Points on a hilly landscape, in no order, each with its height.
From any point a ball rolls to the lowest of the 2 points nearest to it. It stops when none of these is lower. Distance is the straight distance between rows; heights are no part of it.
(823): 2, -6, 6, -4, 11, -9, 12, 5, -2, -10, -5, -14, -2, -4, -26, -8, -1, -19, -14, -7  (h 570)
(276): -3, -3, 2, 0, -6, 0, -12, 4, 1, 9, 1, 5, 10, -12, 11, 1, -6, 18, 8, -9  (h 565)
(301): 12, 13, -13, -12, -14, 2, 12, 6, -1, 0, -8, -14, -21, -1, -9, -2, 5, 2, 1, 10  (h 728)
(722): -17, -6, -4, -20, -12, 2, -15, 10, -20, -1, 5, 2, 14, -10, -4, -6, 3, -1, -22, 4  (h 571)
(52): -3, -16, 13, 6, 22, -4, 1, 7, -4, -8, 4, -11, 7, 9, -10, -3, 5, -11, -6, -11  (h 315)
(168): 4, -7, 16, 9, 8, -2, 0, 10, 6, 1, 1, 3, 5, 13, 9, 2, 8, 8, 9, -11  (h 319)
(365): -4, -7, 15, 0, 11, -5, -3, 0, -8, -1, 6, -2, 9, -3, -5, 13, -1, 6, -1, 2  (h 311)
(139): 16, -9, 2, 9, 2, -1, 12, 10, 7, -4, -11, -17, -22, -8, -22, -13, -11, -21, -7, -10  (h 429)
(292): 11, 1, -1, 4, 2, -14, 27, 2, 10, 4, -5, -14, -15, -12, -24, -9, -8, -21, -7, -3  (h 469)
(710): -21, 6, -11, -7, 14, 5, -19, -18, -7, -14, -11, -7, 5, 21, 20, 5, -6, -16, -21, 8  (h 310)
(555): 2, 8, 9, -2, -7, -25, 22, 4, 10, 9, 13, -2, 6, -19, -11, 4, 8, 2, -8, 1  (h 317)
(220): -9, -2, 1, -11, 13, -4, -3, -8, -12, -7, -2, -5, 7, -1, -12, 3, -2, -9, -8, 17  (h 626)
(318): 14, 11, -12, 8, -8, 5, 1, 1, 2, 10, 10, 11, -3, -11, 7, 3, 3, 16, 15, 1  (h 638)
(577): 5, 6, -12, 17, -12, 14, -16, -1, 14, 11, 0, 21, -3, -4, 22, 6, 0, 12, 16, -13  (h 154)
(711): -14, -3, 5, 1, -2, -5, -1, -9, -3, 4, 14, 9, 22, -18, -4, 9, -12, 7, 2, 14  (h 697)
(197): 17, 12, 7, 11, -4, -12, 26, -7, 9, 5, 0, -3, -5, -10, -18, 5, 4, -4, 8, 0  (h 526)
(679): -12, -12, 7, 0, 4, -1, -15, 17, 0, 0, 7, -2, 7, -2, 8, 3, 1, 13, 2, -13  (h 495)
(306): 31, 20, -6, 22, -7, -9, 30, 4, 4, 6, 9, 5, -4, -2, -1, 7, 8, 21, 1, -1  (h 482)
(718): -1, 0, 1, -4, 9, 5, -4, -13, 12, -1, 1, 14, -5, 9, 9, 1, 2, 1, 16, -5  (h 787)
(439): -9, -11, -3, -13, 4, 6, -5, -8, 1, -6, -17, -13, -20, 22, 6, -6, -3, -17, -6, 6  (h 385)
(227): -15, -9, -12, -23, -26, 3, 2, 16, -15, -4, 7, -5, 3, -3, -7, -8, 2, -5, -19, 5  (h 642)
(243): 7, 19, -23, 10, -9, 13, -7, 0, 11, 6, 5, 16, -7, 0, 9, 0, 4, 8, 18, 10  (h 659)
(77): 8, 6, -7, 22, 2, 3, -7, 14, 12, 5, -5, 8, -7, 10, 6, 2, 14, 8, 15, 0  (h 696)
(300): -5, -10, -11, -22, -13, 0, 2, 16, -12, -12, 7, -15, -10, 5, -9, -13, 8, -9, -16, -3  (h 681)
(639): 0, 6, -22, -10, -31, 14, -7, -5, -1, 3, -3, 7, -13, -4, 12, -2, -7, 7, 8, 12  (h 762)
(260): 28, 14, 6, 36, -6, -8, 41, 1, 4, 5, 6, 3, -8, 2, -7, 4, 6, 18, 9, -14  (h 470)
(549): -6, -9, 4, -10, 9, -1, -16, -3, -4, -7, -3, -6, 5, 3, 5, 8, -5, -1, -2, -2  (h 132)
(778): 19, -3, -1, -1, -5, -5, 12, 16, 3, 0, -7, -19, -17, -7, -21, -13, 4, -6, -10, -5  (h 377)
(695): -22, -10, -6, -15, 3, 0, -26, 2, 0, -9, -4, -13, 6, 14, 18, 2, -4, -10, -19, 1  (h 726)
(422): 4, 10, -17, -11, -21, 12, 5, -13, 0, 3, -10, 6, -23, 3, 3, 0, 5, 0, 15, 14  (h 752)
(817): 0, -5, 18, 10, 1, -6, 13, -2, -3, 6, 9, 3, 13, -6, -3, 12, 3, 14, 9, -5  (h 397)
(814): -13, -2, -10, -10, -22, 15, -22, -10, -1, 4, -10, 8, 0, 1, 16, -1, -10, -3, -2, 7  (h 721)
(527): -18, 1, -4, -13, 2, 12, -13, -23, -12, -5, -2, 3, 5, 8, 4, 4, -12, -7, -2, 15  (h 628)
(732): -5, 5, -9, -12, -2, 13, -18, -20, 10, 5, 0, 19, -5, 4, 16, 1, -1, -4, 12, 4  (h 767)
(189): 4, 8, -21, -1, -26, 16, -15, -8, 3, 7, 2, 18, -5, -14, 9, 4, -7, 8, 15, -1  (h 776)
(290): -20, -2, -3, -14, -3, 6, -24, 1, -12, 5, -8, 2, 12, -5, 9, -3, -5, -3, -14, 4  (h 463)
(806): 10, 7, 2, 23, -10, 7, 1, 1, 6, 8, 7, 22, 6, 2, 19, 5, 6, 17, 20, -10  (h 225)
(199): -2, -6, 18, 0, 15, -12, 18, 0, -6, 0, 3, -6, 5, -11, -22, -1, 5, -10, -12, -9  (h 594)
(378): -12, 4, -6, -1, 21, 7, -4, -19, -11, -9, -3, 1, 10, 8, -2, 0, -8, -8, -6, 17  (h 586)
(173): 5, 2, 18, 3, 9, -10, 21, -11, 4, 1, 0, -4, 1, -8, -18, 1, -2, -7, 2, 2  (h 555)
(344): 12, 0, 6, 7, -1, -19, 26, 14, 8, 0, 6, -13, -7, -13, -27, -2, 5, -13, -7, -14  (h 510)
(153): 3, -2, -14, -16, -18, -2, 12, 20, -9, -2, -1, -15, -14, -4, -12, -7, 6, 0, -11, 4  (h 710)
(95): 8, 3, 4, -4, 1, -14, 20, 15, 2, 1, 8, -2, 3, -12, -9, -7, 10, 8, -1, -3  (h 231)
(480): -4, -7, -13, -9, -15, 1, -15, 12, -1, -5, 4, -2, 3, -3, 4, -3, -5, 8, 4, 7  (h 641)
(293): -7, 1, 13, 13, 36, 0, -8, -16, 0, -3, -7, 1, 6, 17, 4, 2, 2, -12, -2, 1  (h 308)
(358): 8, -5, 26, 20, -11, -9, 30, 4, 0, 5, 10, -1, 7, 2, -3, 8, 3, 11, 10, -9  (h 435)
(272): 1, -3, 7, -1, 20, 1, -3, -19, 6, -6, -8, 0, -6, 5, -3, -2, -4, -15, 8, 5  (h 773)
(789): -14, -9, -10, -15, -16, 6, -29, 14, 1, -5, -4, -4, 0, 2, 12, -1, 2, 2, -8, 2  (h 674)
(395): 7, 14, -21, 8, 0, 5, -16, 4, 17, 5, -4, 8, -12, 11, 18, 2, 13, 2, 15, 1  (h 679)
(78): -7, 3, -3, -9, -10, 9, -11, -11, -3, 6, -3, 13, 1, -11, 7, -4, -4, 4, 11, 7  (h 745)
(791): 10, -1, 5, -3, 8, -3, 7, -5, 9, 0, -9, -2, -16, -1, -10, -8, 4, -11, 7, 4  (h 755)
(630): 4, -8, -1, -18, 4, -10, 10, 10, -5, -8, 7, -10, -4, -5, -20, -8, -1, -8, -8, -7  (h 516)
(454): 6, -4, 8, 0, -2, -2, -3, 20, -3, 1, 3, -5, 1, -1, -3, 1, 10, 14, 5, -9  (h 402)
(145): -4, -6, 19, 6, 9, 2, -13, -5, 6, 5, 3, 15, 18, 9, 17, 3, 4, 9, 11, -8  (h 390)
(605): 24, 2, 0, 9, 4, -8, 16, 20, 4, -2, -2, -7, -9, -1, -12, -6, 10, 6, -2, -8  (h 314)
(232): 8, -6, 15, 21, -7, 1, 6, 15, 3, 5, 9, 14, 11, 9, 12, 2, 9, 16, 11, -5  (h 269)
(655): 7, 2, -9, -7, -6, 5, 3, -5, 4, 3, -13, -6, -21, 3, -2, -5, 1, -4, 12, 7  (h 742)
(468): 23, 20, -8, 8, -7, -13, 24, 0, 7, 5, 3, -1, -9, -13, -14, 7, 8, 15, 3, 8  (h 500)
(146): -24, 0, -8, -8, 12, 10, -23, -6, -21, -7, -5, -8, 15, 15, 18, 3, -10, -6, -30, 6  (h 111)
(3): -20, -5, -9, -12, -17, 4, -30, 0, 1, -1, -10, -6, 4, 8, 27, 0, -8, -11, -11, 10  (h 701)
(463): -2, 4, 5, -2, 12, 3, 9, -16, 4, -1, 4, 10, 1, -2, -6, -1, -3, -1, 15, 1  (h 794)
(471): -1, -8, 23, 15, 25, -5, 0, -4, 4, -7, -7, -7, 3, 17, -1, 0, -1, -9, -4, -12  (h 207)
(377): 13, -2, 14, 25, 2, -10, 29, 2, 5, 7, -4, -4, -7, -14, -23, -4, 4, -11, 1, -11  (h 546)
(764): -7, -5, 15, 15, 23, 2, 0, -12, 1, 0, 3, 14, 12, 14, 12, 4, -1, 0, 5, -2  (h 381)
(295): -14, -4, -3, -9, 6, 8, -13, -15, -5, -2, 7, 7, 15, -10, -1, 5, -15, -1, 2, 15  (h 667)
(818): 3, -9, 4, -17, 12, -3, -5, 9, -3, -10, 1, -11, -7, 10, -9, -9, 1, -14, -8, -3  (h 437)
(592): -23, 6, -4, -4, 12, 12, -25, -11, -14, 1, -8, 7, 19, 2, 17, 3, -13, -3, -20, 5  (h 330)
(201): -12, 1, -1, 4, 27, 3, -3, -9, -17, -10, 7, 1, 19, 2, -2, 4, -8, 2, -17, 4  (h 519)
(678): -7, -1, 18, 7, 25, -1, 5, -13, -15, -8, 7, 0, 21, 5, -6, 8, -2, -1, -7, -2  (h 428)
(619): 8, 3, -11, -4, -16, -2, -2, 14, 0, 5, 7, 1, 3, -13, 4, 2, -4, 16, 7, 1  (h 610)
(338): 19, 0, 14, 24, -6, -12, 38, 5, 10, 4, 7, -7, -3, 4, -8, 2, -1, 7, 6, -16  (h 455)
(202): -9, -3, -3, -20, -5, 4, -13, -4, -4, -7, -10, -8, -8, 9, 7, 1, -5, -3, -3, 6  (h 298)
(798): 5, 8, -17, 1, -14, 11, -30, 4, 14, 10, -2, 14, 0, 1, 29, -1, 0, 7, 8, -8  (h 250)

Call two points neighbours if one is among the 2 nearest of the other. Go from one point of each pair to the other, from neighbour to neighbour, staying as low as possible. Name the highest point that can't be avoided.
(471) and (577) | (145)
(619) and (146) | (695)
(95) and (549) | (197)

Where does a ball stop that starts at each point below?
(468) | (549)
(301) | (146)
(377) | (95)
(276) | (577)
